Points on a hilly landscape, in no order, each with its height.
From any point a ball rolls to the lowest of the 6 points nearest to it. It stops when none of these is lower. Distance is the straight distance between rows; heights are no part of it.
bugon h=125: [ 10.3  21.2 -12.6   0.3  24.0  -7.2   0.5  18.7  11.7  24.9   0.7 -11.7
 -19.8   0.2  54.5  10.3  -0.1  -0.6 -10.4   8.7  -7.1  -8.8  -7.7 -11.3]
dibu h=594: [ 12.7  10.0 -14.3  13.5  14.7  10.0 -21.3   6.9  -2.7  15.5  -4.6  -7.8
  -3.1 -20.8  38.0   8.0   1.8  -7.2  11.2  17.1   0.8 -14.0  -4.2  -1.9]
Robat h=331: [-16.7  -3.0  23.1  -4.6 -10.9   0.9  18.2  -6.6  13.6  -1.3  -6.1  16.0
 -18.8  11.2 -29.0  -2.8  -3.5  17.9   4.7 -12.5   6.5  16.0   8.7  13.3]
Gemo h=182: [-19.9 -18.7  19.3  -6.2 -10.9   9.2  24.3  -6.4  18.8  -1.8 -17.2  19.5
 -35.4  22.2   3.4  -3.8  11.8  27.5  -1.1 -25.5  -0.4  18.1 -13.4  -3.0]
pabi h=466: [-12.7  -4.7   8.2 -20.3   3.3  -1.3  16.5  10.7  36.3  15.1 -14.8  12.4
 -21.7  -6.3  14.4  11.4  -8.6  11.3  -1.6  -5.4   8.3  16.4  -3.8  -2.5]
Geko h=305: [  4.5  -2.6  -1.8  17.8 -13.1   8.5 -12.0 -16.5 -26.3 -18.5  -0.1  -8.0
  14.9  -0.9 -30.9 -13.1   3.6 -13.8  15.9   6.5  -2.4   1.1   7.9   5.7]
Delig h=646: [ 14.8   7.5 -15.9  13.0  12.4   9.4 -25.2   1.7  -3.3  12.1  -6.3 -10.4
   1.1 -24.9  29.6   7.6   0.5  -9.6  11.5  16.8  -0.2 -10.3  -1.1  -1.2]
nakal h=511: [  0.6  -9.3  -8.6  16.4 -18.9   2.8  -0.3 -17.0 -23.5 -22.5  -2.7  -3.4
  32.9   3.0 -46.8 -14.0  -0.5 -18.5   5.1   2.8   1.1   4.3  13.3   3.0]
lib h=374: [ 28.3  10.5 -20.1   7.8   9.6  -4.6 -35.1  12.5 -18.5  -1.9   1.5 -31.1
  19.0 -20.8  32.4  15.0   3.5   0.0  14.1  16.5  -4.7  -9.6  14.9 -14.0]
puv h=365: [-18.5 -11.2   9.1   3.0  -3.4  -6.5   7.7 -21.1  -3.3  -5.3  13.3   0.7
   8.7  12.0 -34.8  -4.5  -2.4  -7.5  -2.9 -15.7   6.7 -11.2   2.6  11.8]
zan h=323: [ 10.5  26.5  -8.2 -21.0  21.8  -3.7  -3.1  19.1  18.8  19.8  -6.8   1.4
 -27.0   4.9  52.2  15.3   6.3  16.6  -7.8   7.1  -8.1   7.0  -7.5  -4.3]
bilop h=412: [-31.0 -18.5  20.8  -5.1 -16.4   4.2  25.8 -11.1  22.4  -7.8 -13.8  22.5
 -14.6  15.4 -29.5   6.0   0.2  24.5  -7.2 -33.4  15.2  21.6 -14.9  -1.2]
kidi h=453: [ 17.1  12.0 -19.7  13.4  15.2   2.1 -15.8  15.1   0.0  15.6  -7.9  -4.0
   6.2 -21.1  52.6   9.2   3.1  -3.5   6.2  20.1   2.7 -13.0  -3.5  -6.9]
Pafuv h=376: [ 32.6  12.9 -15.1  10.6  16.9  -7.4 -38.9  19.9 -26.6 -12.8  11.5 -34.4
  14.5 -24.1  15.5  22.4  -1.1 -17.1  10.8  25.9  -6.2 -18.1  28.3 -11.6]
rad h=355: [-30.3 -17.5  19.7  -1.1 -13.0   3.0  25.7 -18.3  21.5  -1.6 -20.1  21.5
 -24.0  21.4 -10.2   4.5   6.0  27.2   0.8 -33.7   6.5  20.4  -9.6   0.5]
Suv h=715: [-40.7 -11.5  19.9  -8.8 -15.5   3.8  29.4 -26.9  30.3  -4.0 -21.9  25.5
 -22.3  21.8 -20.0  -2.6  -6.0  22.0  -8.7 -40.8  15.0  19.6 -28.5   5.1]
Lim h=517: [ -4.1  -4.0   5.5 -23.4  15.1   1.7   1.9   0.3  29.8  22.2 -17.7  11.4
 -32.2  -6.4  30.4  20.3   2.8  17.4   5.6  -4.2   4.0  11.0   3.2   2.3]
kan h=462: [ 10.9   6.2  -8.1  14.3  18.4  10.5 -12.0   2.2   1.8  19.5   0.5  -9.5
 -14.7 -10.8  23.0  10.2   1.2 -13.7   5.0   7.6  -4.0  -9.1  -1.8  -3.2]
Gim h=263: [  2.5   5.3  -4.9  16.9   0.2   4.2   5.4   7.6  -6.9  -5.5   8.2   4.8
  10.6   2.1   2.1  -4.3   0.8 -11.7  -3.8   9.6  -5.8  -5.7  -5.7 -10.2]
Gude h=277: [  1.8  -5.3   0.0  20.5  -5.4  11.2  -8.9 -16.2 -21.3 -15.7   4.7   2.4
  11.8   2.4 -27.5  -6.3   9.2 -13.2  13.0   4.1  -0.1  -3.2   5.0   6.1]
tigib h=381: [-14.4  -8.4   9.2 -12.6  -1.3   1.6  22.6  12.8  38.6  11.7 -20.0   9.4
 -29.5   0.0  15.5  10.9  -6.3  14.9  -5.7 -12.6   6.6  19.8 -11.7 -12.8]
Rivep h=320: [ -8.8   0.4   9.7  -8.8   0.8  -5.4  -0.6  -3.8  -5.3  -3.4  15.7   5.7
  -3.8  10.6  -0.4  -6.6   6.3   7.6  -7.1  -7.7  -4.2  -8.7 -10.9   7.0]
bolem h=347: [ 14.7  28.2 -14.3 -18.2  22.9  -8.6   4.1  21.6  23.3  24.1  -7.8  -3.6
 -23.0   4.1  56.4  15.4   0.9   9.3 -10.7   8.3  -5.1   8.3  -6.9  -7.3]
zolu h=266: [ 10.1  24.7  -4.7 -16.9  20.2  -2.4  -7.7  10.4  13.9  18.7  -2.8  -0.5
 -28.8   6.0  43.7  14.1   8.5  15.8  -5.9   4.1  -7.7   4.6  -6.0  -2.1]
zafod h=228: [ 18.9  18.9 -19.8 -11.0  32.0 -10.8   5.2  20.4  24.8  37.6  -6.6 -13.6
 -19.7  -0.4  61.8  17.5  -4.0  -7.2 -11.0   6.1  -5.2   0.9  -4.6  -8.6]
ralus h=486: [  2.5   4.7  -0.9 -22.7  16.1  -4.4  -2.7  -5.6  22.1  20.8  -7.9   8.6
 -20.3   0.3  25.0  20.4   2.8  12.2   1.7  -4.3  -1.9  13.0   5.3   8.3]
fafe h=394: [-11.8  -4.2  12.7 -18.8  -4.5   1.1  19.6  17.8  27.1   4.3  -9.8  15.5
 -24.8  -3.6   7.3  -1.0  -5.5  18.1  -8.3  -4.3   5.5  14.1 -11.8  -2.2]
Pok h=313: [ 14.4  -4.2 -20.2   5.2  -7.8  -5.6  -6.9   3.5 -13.9  -0.8  -5.2 -16.8
  30.8 -17.0   3.2 -10.2  -9.2 -13.9   6.8  15.1  -4.0  -5.2   8.9  -5.9]
guki h=632: [-15.7  -9.0  23.7 -11.4 -22.5   5.8  21.0   0.7   8.1 -17.3  -1.4  25.5
  -3.0  15.3 -49.5 -10.0  -4.4  19.1 -12.6 -16.5  11.6  19.5  -8.6   8.4]
gorid h=201: [-17.7  -4.9  22.8  -5.9 -23.6  -4.5  15.3  -7.9 -11.6 -21.1  18.4   6.2
   8.7  22.6 -51.5 -30.5  -5.5  -0.5 -17.1 -14.6   4.6  -7.7  -7.1   7.5]
vike h=276: [ -2.9   3.2  -2.6  -5.0   5.2  -8.1   5.9   2.5   5.6   1.9  13.6   3.6
   5.7  10.4   7.6   3.4   2.6  -0.6 -14.1  -2.9  -6.2  -3.8 -10.7  -3.6]
rom h=160: [  7.5   0.5 -11.1  15.0   8.0   4.6   7.3   5.3   4.3   6.1   5.5  -0.3
   8.7   0.1   4.7   3.3  -3.0 -19.5  -4.3   7.9  -7.3  -3.6   1.5  -8.2]
Fabuk h=597: [ 16.3   2.9 -16.4  12.4  10.1   9.9 -23.8  -2.2  -3.6  14.4  -5.3 -11.5
   2.0 -22.6  21.5   5.8  -2.5 -12.0  13.0  14.0  -1.1  -7.3   0.5  -0.8]
toful h=273: [ 34.9  14.0 -21.8   9.1  10.2  -8.6 -26.3  21.6 -17.8  -0.6   2.5 -32.6
  20.0 -18.3  42.7  13.6   3.1  -2.5  10.7  20.7  -7.5 -10.9  20.5 -17.8]
rez h=589: [ 19.8   4.4 -20.0   6.4   7.5   6.3 -33.7  -0.3  -9.7   8.6  -6.2 -18.2
  10.1 -25.1  26.3   7.5   0.2  -6.2  14.2  14.0  -0.1  -7.7   2.9  -2.7]
fodo h=304: [ -8.0 -12.3   1.9  15.7  -0.9   7.3  -1.0 -19.7 -13.1 -12.3   8.9   6.3
  15.2   6.4 -32.1  -2.8   6.7 -14.0   6.0  -4.3   3.5  -7.5   4.5   9.7]
gedod h=528: [ 35.1  -8.0 -17.6   2.7  14.7  -4.7 -33.5  11.1 -25.2 -11.9  11.0 -30.5
  22.4 -19.8   0.3  16.2  -1.4 -21.7   5.9  19.9  -9.0 -11.0  28.3  -7.5]
dotip h=455: [-28.7 -20.7  20.8  -9.3 -19.8   7.2  27.3  -5.6  16.8 -12.6  -9.2  23.8
  -7.4  12.9 -38.9   1.1   1.3  22.4 -11.4 -29.4  15.8  20.8 -16.3  -1.0]
tenu h=396: [ -9.8  -1.3  15.5 -22.0  -5.5   0.5  14.4  11.6  15.3   2.1  -5.3  15.7
 -22.0  -1.5   2.1  -8.0  -1.4  19.2  -5.2  -0.8   1.5  10.0 -10.0   5.9]
lebep h=321: [-22.5 -14.2  23.3  -0.5 -12.2   5.9  24.1  -8.4  15.8  -3.3 -13.9  19.7
 -23.8  16.2 -21.5   6.4   4.3  24.8   4.5 -23.2   8.1  21.1   3.0   1.1]
tavab h=449: [-18.9   1.8  13.0  -7.2 -10.9  -9.4  12.4 -15.4   7.7  -2.2   7.0   1.9
   0.0  14.9 -39.0  -8.7 -11.7   3.8  -4.5 -15.4   7.3   1.9   5.2  15.0]
Meri h=310: [-13.3  -5.8  22.7  -9.5  -8.8   4.6  16.5  -2.0   8.7   1.0  -7.0  17.0
 -26.9  10.2 -12.2  -9.4   1.6  20.8   5.6  -8.9   1.9  12.6   5.2  12.2]
dip h=454: [ 25.3  11.0 -22.1   7.3   6.8  -0.8 -32.2   8.1 -14.3   2.0  -3.0 -24.7
  18.4 -21.0  37.9  11.6   4.0   2.2  14.0  17.3  -1.9 -10.4   7.9 -10.3]
lek h=407: [ -5.4   4.6  -1.5 -22.9   4.7 -12.1   8.0   5.3  23.1  12.0   0.5  11.0
  -3.6   1.6  11.5   8.6  -4.7   8.8  -9.9  -4.5   0.2  10.2  -4.5   5.9]
volom h=375: [ 26.0  -9.6 -22.7   0.2   4.9  -1.8 -27.7  -1.7 -12.1   4.6  -3.0 -27.1
  23.7 -22.6  10.1   4.6  -5.1 -12.8  10.3  11.1  -4.2  -5.1  13.0  -3.2]
fisol h=167: [ 11.9  12.0 -16.0  11.6  20.7  -0.6  -5.6  18.1   3.5  21.4  -2.9  -7.6
  -3.3 -14.5  55.0  10.8   1.8  -7.1  -2.2  15.5  -0.4 -16.4  -7.3 -10.4]
Sizin h=364: [ 19.9 -14.1 -15.3   1.7  -1.3 -16.4 -13.7  11.5 -28.0 -13.9   5.0 -24.2
  40.2 -16.5   1.0   0.8  -5.9 -15.3   2.3  15.0  -8.1 -13.6  23.0  -7.9]
gamot h=66: [ 10.0  15.3 -14.3   8.5  23.9  -3.5  -1.6  19.6   7.2  24.3  -0.9  -9.6
 -11.0  -7.4  55.5  10.5   2.0  -5.3  -6.3  13.1  -4.4 -15.4  -8.2 -11.4]
reguv h=179: [  9.8  26.2 -11.5  -8.6  23.0  -7.5   0.7  17.7  15.8  22.7  -0.7 -10.3
 -23.2   5.9  53.6  12.1   2.1   5.6 -10.6   7.9  -6.8  -0.9  -8.0  -9.4]
losut h=432: [-10.8   3.1  14.0 -22.4  -5.1  -6.2   8.4   5.4   8.6   0.3   0.9  12.3
 -15.3   0.8   1.6 -11.4  -0.8  17.2  -6.4  -3.0  -0.9   2.6 -10.1  11.3]
varom h=464: [-10.2   3.0   9.3 -24.2  -2.4  -6.9   8.3   8.2  14.2   3.2   0.8  12.3
 -11.0  -0.3   5.3  -6.4  -3.5  14.4  -8.4  -1.9   0.6   5.9 -10.8   8.1]
Pumum h=233: [-21.2 -11.7   6.2   4.6  -7.6  -5.8  12.7 -14.2  -3.6 -11.8  13.1   4.9
  17.6  10.5 -41.7  -8.5  -4.4 -11.8  -8.7 -12.8   8.3 -12.7  -0.1   6.6]
Fupe h=308: [ 13.0  -1.4 -14.0  15.8  12.0   9.1  -3.1  -0.1   3.9  16.5   0.1  -5.4
   0.6  -7.7   8.3   6.1  -6.4 -21.0   3.8   8.2  -3.3  -3.7   4.7  -4.7]
pugi h=272: [-12.8 -11.4  -2.8  14.4 -14.5   4.2   5.9 -15.6 -17.2 -23.9   3.4  12.4
  35.8   4.3 -47.2 -12.0  -1.1 -18.7  -1.8   0.0   7.0  -4.6   3.4   3.5]
bami h=356: [ 32.6  13.6 -25.6   8.2   7.9  -5.0 -24.5  17.3 -11.6   5.4  -4.6 -23.8
  21.8 -17.4  50.3  11.2   3.1   1.5   9.8  18.3  -5.0  -7.7  12.3 -13.9]
togun h=159: [-14.0  -4.4  14.0  -7.2  -3.1  -7.7   1.8 -19.4  -3.5   1.2  11.9   2.5
  -5.7  11.3 -17.6  -8.3   3.1   6.1   1.4 -14.5   0.3  -7.8   0.3  16.5]
rem h=315: [  8.2  -3.4  -6.7   4.4 -12.1 -13.9 -14.9   6.0 -34.4 -17.7   2.4 -24.2
  33.4 -16.8  -3.9 -10.6  -6.7  -8.7   8.8  14.1  -5.0 -15.4  11.9  -8.1]
Dinu h=507: [ -6.9   1.5   1.5 -24.6   5.9  -8.3  11.1   5.1  28.7  15.2  -8.8  12.8
 -11.4  -3.9  12.6  12.4  -6.6   8.8  -4.9  -3.9   3.1  14.3  -2.0   7.3]
sor h=178: [  9.9  16.6  -3.4 -13.7  20.8  -0.4 -11.1   0.5  12.6  19.2  -0.3  -3.5
 -27.6   6.9  35.3  15.7   7.2  10.8  -3.6  -0.7  -8.9   6.1  -1.9   0.9]
seti h=590: [ 29.5  -0.7 -21.4   1.8  11.1  -2.2 -37.4   7.0 -19.1  -4.3   3.8 -33.5
  17.9 -21.9  15.6  16.0   2.5  -7.0  11.0  13.6  -5.7  -7.4  16.4 -10.8]
Muru h=230: [ 10.0  -0.4 -13.9  15.7   4.0   6.1   2.8   3.5   0.4   8.1  -1.4  -2.5
  12.4  -8.0   5.3  -0.8  -8.3 -20.2   1.9  14.4  -6.1  -2.6   3.4  -5.6]
dige h=326: [-13.7  -8.5  15.2 -13.8  -8.5   6.7  23.6  14.2  26.7   2.0 -14.1  13.9
 -34.4   5.5   8.8  -2.9   1.2  19.7  -7.6 -12.2   1.3  18.3 -17.8 -10.1]
depat h=238: [ -1.9  -4.9   2.5  18.4  -4.8  11.9  -6.4 -14.6 -18.9 -13.1   8.1   5.0
   8.6   2.4 -22.9  -5.1  10.8 -11.4  10.2   1.6  -1.2  -5.1   2.2   5.8]
neno h=267: [-15.5 -15.0   1.9  12.9  -6.6   2.1   7.8 -17.6 -10.4 -16.0   8.8  10.7
  27.6   5.8 -40.6  -6.1   0.4 -19.2  -3.7  -5.0   7.5  -9.3   2.6   7.1]
lere h=185: [-21.8 -14.0  19.1   5.5 -22.9   5.3  11.3 -12.6 -27.2 -28.8  15.7  12.4
  21.3   9.3 -50.0 -31.4   0.4 -16.3  -8.2  -6.1  10.3 -17.1  -7.7   6.1]
nim h=351: [ -2.1   5.3  -4.5 -16.9   8.9 -13.0   5.8   0.2  19.9  11.5   4.1   5.6
  -0.2   7.3  10.7  10.9  -2.9   3.3 -10.4  -5.9  -3.4   8.6  -4.2   4.0]
Kesak h=63: [ -3.8  -1.1   6.9   9.6   0.9   2.8  -1.5  -4.4 -12.9  -9.6  17.0   7.0
   2.9   8.4  -4.2  -4.5  12.8  -2.5  -3.0  -1.5  -4.4 -11.8  -8.3  -0.4]
nefa h=288: [  5.6   5.3  -4.5  13.2 -17.0  -1.9 -11.1   0.5 -28.7 -15.3   0.0 -14.8
  19.7 -12.4  -6.4 -19.0  -4.1  -6.6  12.5  13.8  -3.8  -7.7   2.4  -5.1]
salek h=521: [  9.8  10.4 -11.0  16.8  18.7   9.6 -18.1   5.3  -1.0  18.1   0.3  -8.1
 -12.7 -16.0  32.9   9.4   0.8  -8.7   6.7  12.2  -1.0 -13.2  -4.8  -5.0]
Sediz h=231: [ -0.2   2.1  -4.8   9.3   4.9  -1.2   7.2   5.8   0.7  -0.9  11.8   5.2
   8.7   5.9   4.3   3.2   0.4  -9.9 -11.1   2.8  -5.7  -3.5  -5.4  -9.6]
Nog h=195: [ -3.2  -4.7   6.2  15.7  -1.7   7.9  -4.5 -13.3 -16.9 -12.8  13.1   5.4
   4.9   5.7 -17.3  -3.9  12.1  -9.7   6.6   0.8  -2.3  -8.1  -3.0   3.7]
guvan h=457: [ 13.9   0.6 -14.0  13.7  14.4  11.1 -13.7  -1.6   1.8  18.3  -1.7  -8.7
  -3.7 -15.3  15.5   6.2  -3.9 -17.3   9.8  12.1  -1.5  -6.5   1.0  -0.8]
zada h=128: [  7.7  20.7  -6.9   3.2  21.9  -1.1  -7.4  14.8   6.0  22.6   2.9 -11.8
 -23.3  -0.8  46.9  10.7   2.5   1.8  -6.9   7.1  -7.0  -8.9  -8.1  -9.5]
dob h=168: [ 33.2  14.6 -16.5  11.3  14.1 -10.1 -32.3  23.0 -25.3  -8.1   9.3 -35.7
  15.7 -22.0  28.0  19.2   0.2  -9.8  11.5  24.3  -5.5 -15.7  26.7 -16.0]
nov h=327: [ 11.6  -3.3 -14.2   5.1 -11.7 -10.7 -10.3   6.5 -22.8  -9.5  -2.1 -20.2
  33.6 -16.5   1.5 -13.1  -9.0 -10.6   6.9  13.0  -5.0  -9.6  10.9  -9.4]
nade h=265: [  5.8   0.8  -3.0  10.2 -15.8  -4.4 -17.4  -1.2 -34.6 -20.9   1.6 -24.1
  21.9 -14.2 -13.5 -17.4  -3.6  -6.9  12.9  11.2  -3.7 -10.3   5.4  -5.0]
dadif h=373: [-20.3  -8.8  21.8  -3.3 -15.5   2.3  23.7  -4.6  16.6  -7.5  -8.5  21.9
 -12.2  12.0 -37.2   5.2  -4.0  21.6  -3.1 -18.6  10.1  21.7   4.0   7.2]
Nunug h=411: [  1.3  -7.4  -5.2  17.9 -10.7   8.7  -4.1 -20.0 -21.7 -16.4  -0.2  -2.3
  22.6   1.9 -38.2 -10.5   3.7 -16.2  12.3   3.2   0.6   1.3  10.2   6.9]
Seser h=300: [-19.6  -0.5  17.0  -8.3 -18.4  -5.6  15.1  -6.8   0.0 -13.5  13.9   5.1
   8.5  17.6 -50.8 -21.7 -12.3   0.8 -16.6 -15.3   7.6  -3.7  -4.3   8.2]
reki h=156: [  6.3   4.4  -2.3  15.0 -16.3   4.5 -15.2  -8.7 -31.1 -18.1   0.6 -13.8
  15.0  -7.7 -20.2 -17.2   2.3  -9.1  16.4   8.6  -2.8  -2.9   4.4   1.5]
vupov h=369: [  4.6  11.7   0.9 -27.5  19.0   3.1  -5.4  13.6  23.4  15.6 -13.6  12.3
 -33.1  -2.6  48.9  18.8  11.0  24.5  -1.2   5.3  -1.1  10.1  -5.5  -1.3]
ker h=317: [ 5.3  3.1 -8.5 -1.5 14.6 -6.2  4.3 -0.7 13.4 15.1  8.7 -2.4  0.0 10.3
  9.9 14.8  0.5 -8.7 -9.2 -4.7 -7.9  3.5  1.5 -2.3]
Bez h=254: [-10.6 -10.9   9.9   5.6   1.4   0.1  -0.3 -18.4 -10.4  -7.0  15.1   3.8
   2.5  11.0 -19.2  -3.9  10.8  -4.4   2.7 -10.3   0.0 -12.2   0.4   9.5]
kule h=157: [-21.0 -10.7  13.6   7.2 -18.3   4.7  10.6  -8.9 -20.9 -26.7  13.1  13.0
  28.0   7.2 -49.5 -23.5  -0.7 -16.8 -10.8  -6.7   9.8 -16.0  -6.7   4.7]
Buvo h=133: [ 16.5  10.7 -19.1   2.8  29.0  -6.1   2.0  20.3  15.1  30.8  -3.6 -10.6
  -8.7  -8.8  61.8  14.5  -1.3 -10.9  -8.8  12.0  -3.8 -10.3  -5.9  -9.1]
kero h=405: [ -7.0 -11.8  -4.1  16.8  -7.4   6.9   1.8 -18.1 -15.1 -17.8   3.3   6.9
  25.7   5.0 -39.8  -6.3   3.5 -17.4   5.4  -0.7   4.4  -3.2  10.2   8.5]
tobu h=284: [-14.7 -16.0  14.9 -11.0 -11.2   9.4  23.5   7.1  22.5  -0.9 -14.6  15.9
 -38.2  13.6   6.4  -4.9   6.1  24.6  -7.2 -17.2  -0.8  19.0 -19.4  -8.7]
razi h=563: [-16.3   0.9  17.6  -7.9 -17.4  -4.6  18.6  -6.2  12.4  -8.1   0.3  14.3
  -3.8  14.6 -44.8  -8.1 -11.5  12.6  -8.0 -13.3   8.6  16.1   3.7  13.0]
tar h=428: [  7.2  -5.7  -5.7  15.6 -16.1   3.4 -13.1 -16.2 -29.4 -18.0  -1.8 -17.0
  19.6  -2.5 -38.5 -15.5  -0.8 -14.0  16.6   5.0  -0.8   2.4  14.1   3.2]
tadib h=463: [ 22.6  24.7 -16.9 -19.9  28.5 -10.7   4.9  20.8  32.4  34.5 -10.4  -6.8
 -24.9   0.8  59.9  20.4  -2.8   1.1  -8.4   8.9  -4.8  13.1  -1.9  -6.0]
nok h=349: [-15.3   1.1  19.1  -9.1 -10.7  -5.8  13.4 -13.1   9.5   1.0  -0.4   9.0
 -12.7  12.5 -31.9  -7.1  -8.0  12.2   2.1 -13.0   4.8   8.2   8.4  19.5]
nulor h=119: [-22.9 -10.9  10.2   5.4 -14.6  -0.3  13.1 -10.8 -12.0 -20.1  15.1   9.9
  24.1   8.7 -47.0 -17.6  -3.8 -15.1 -13.5  -9.9  10.0 -14.0  -5.7   2.4]
mab h=437: [ 31.0 -15.7 -19.3  -0.7   9.4  -8.5 -25.2   9.8 -22.1  -9.0   6.7 -29.0
  30.7 -18.3   1.2   9.8  -2.2 -20.1   4.7  16.1 -11.3  -9.5  25.4  -7.6]
pobev h=337: [-22.7 -11.5  22.9  -1.7 -12.4   4.4  23.0  -7.2  16.9  -4.8 -13.3  21.1
 -18.0  14.0 -28.5   5.9   1.2  22.2   2.1 -22.5  10.5  21.5   2.8   3.0]
Mobu h=214: [ 11.3  -0.9 -11.6  14.3  10.6   3.8   4.0   0.8   5.7  11.3   5.2  -2.3
   2.7   1.1   7.1   6.9  -2.9 -18.6  -2.6   7.9  -6.1  -3.1   2.4  -7.6]
Bomef h=161: [-14.6   1.0  19.4 -10.5 -22.8  -3.2  18.1  -2.7   6.6 -13.4   5.4  14.1
   1.9  17.1 -49.6 -16.2 -11.5  12.2 -14.3 -13.0   7.9  13.5  -2.3  11.6]
kemi h=268: [-11.1  -6.9  11.5  -0.3  -0.7  -2.4  -2.0 -15.0 -11.6  -3.4  16.1   2.6
  -1.3  12.2 -12.0  -5.9   8.9   0.0   0.0 -11.5  -0.5 -11.4  -4.1   9.1]
kolib h=258: [-13.8 -10.2   7.6   8.8 -27.1   5.6   2.9 -16.2 -35.6 -36.1   5.0  13.1
  38.7   4.7 -50.3 -26.3   3.2 -15.3  -2.5  -0.1   8.7  -7.4  -4.1   4.3]
Barof h=377: [-10.7   0.8  18.4 -19.0  -5.4  -4.5   8.2   1.8   5.8   1.7   1.8  13.6
 -20.6   4.3  -2.9 -13.4   0.2  18.2  -0.7  -6.0   0.6   3.2  -5.1  14.0]
rer h=158: [-22.3 -10.2  20.1   0.9 -20.6   2.1  13.4  -9.5 -17.6 -23.3  18.0   7.5
  16.1  14.1 -49.7 -27.2  -2.6 -10.9 -14.1 -12.4   7.7 -16.4  -9.3   4.3]
sibe h=404: [  6.0   7.3  -4.6 -16.3  17.5  -5.2  -2.5  -6.8  18.0  20.6  -1.3   3.0
 -14.0   7.6  19.6  19.1   0.5   6.1  -3.3  -6.5  -6.4  11.7   2.9   5.7]
dig h=484: [-14.8  -1.2  21.2 -12.0 -24.4  -3.3  16.7  -4.5  -1.6 -17.6  10.9  14.1
   2.6  21.0 -52.8 -23.8  -8.4  10.4 -16.0 -13.5   6.4   6.0  -6.2  12.5]
Pasu h=436: [-10.0   2.7   9.0 -18.5  -3.3  -8.2   2.3   0.8   1.6  -1.6   8.0   7.7
  -8.4   6.0   1.8 -11.1   2.1  13.1  -7.8  -5.9  -3.6  -3.2 -11.4  10.8]
toz h=342: [  7.5  18.4  -3.2 -25.6  19.9   0.4  -4.1  15.6  21.8  14.3 -10.1   8.8
 -30.3   1.3  50.3  17.3  11.8  20.4  -4.5   7.2  -4.2  10.2  -6.1  -2.0]
vazu h=322: [ 17.3  -4.6 -21.6   8.9   2.8   5.0 -14.9  -2.6  -4.5  10.2  -7.5 -14.7
  17.5 -19.5   9.1  -3.1  -9.3 -18.9   9.3  13.6  -3.3  -2.9   7.4  -0.7]
repak h=301: [ 16.6  -4.6 -21.2   6.7  -3.5  -1.2  -7.0   1.5  -8.1   4.5  -6.7 -11.8
  26.2 -17.2   5.1  -7.6 -10.5 -15.9   7.5  15.0  -2.6  -4.6   7.9  -3.1]
seze h=286: [  2.2   3.9   0.8  18.5 -11.5  10.2  -9.0  -7.8 -23.6 -16.4   4.5  -0.3
  10.8  -0.7 -16.1 -11.9   7.6  -9.4  11.3   9.7  -3.5  -5.2  -1.0   0.2]
musu h=434: [ 23.1  -3.7 -21.7   3.5   7.0   3.6 -29.9  -4.1  -8.5   8.0  -6.0 -21.8
  16.7 -23.9  15.5   4.3  -2.9 -12.3  14.2  11.9  -2.2  -4.4   7.4  -2.8]
zarur h=360: [  5.0   8.3  -5.6  16.5 -13.1   5.0  -4.8   2.7 -18.8 -11.9   0.9  -4.0
  16.7  -8.2  -3.4 -15.5  -2.9 -10.4   8.0  15.8  -4.8  -7.0  -2.5  -5.2]
Fav h=287: [-13.7 -11.7  25.3  -8.6 -10.0   7.1  21.2   1.2  11.4  -0.6 -11.1  17.6
 -31.7  11.3  -5.7  -5.4   6.9  25.6   3.2 -12.8   1.7  15.1  -0.3   3.6]
bonu h=285: [-22.6 -17.3  24.1  -0.3 -11.4   6.0  25.2 -11.1  16.8  -1.9 -16.1  19.7
 -27.5  19.6 -10.5   4.1   8.6  27.9   2.3 -26.9   5.9  20.7  -3.5  -1.0]
Gumo h=311: [ 10.5  10.5  -5.8  -3.0  20.8  -1.0  -8.2  -4.4  12.1  20.9   3.9  -7.5
 -18.7   8.2  21.8  17.9   3.8   0.2  -3.1  -4.3  -9.7   4.0   1.0  -1.4]
diniv h=477: [-18.2  -8.0  21.5  -8.2 -19.1   2.2  22.2  -0.2  15.0 -12.6  -4.2  23.5
  -7.7  13.6 -45.0  -0.9  -4.6  18.6  -8.5 -18.5  11.1  22.2  -1.9   6.8]
mir h=297: [  3.1   4.9   2.0  20.0  -7.3  10.1  -5.6  -1.7 -19.2 -14.9   7.3   3.0
   8.4  -0.4  -9.2 -10.2   7.8  -8.9   8.0  10.7  -4.4  -7.3  -5.6  -3.5]

Call two points neighbours if one is among the 6 nearest of the other. Go from one point of each pair to the other, from neighbour to neighbour, staying as low as possible. Name the highest point that can't be avoided.
sor and dob => mab
gamot and Gemo => nok
Bomef and Kesak => fodo
gamot and togun => ker
reki and Kesak => seze
Kesak and rom => Sediz
rom and togun => Bez
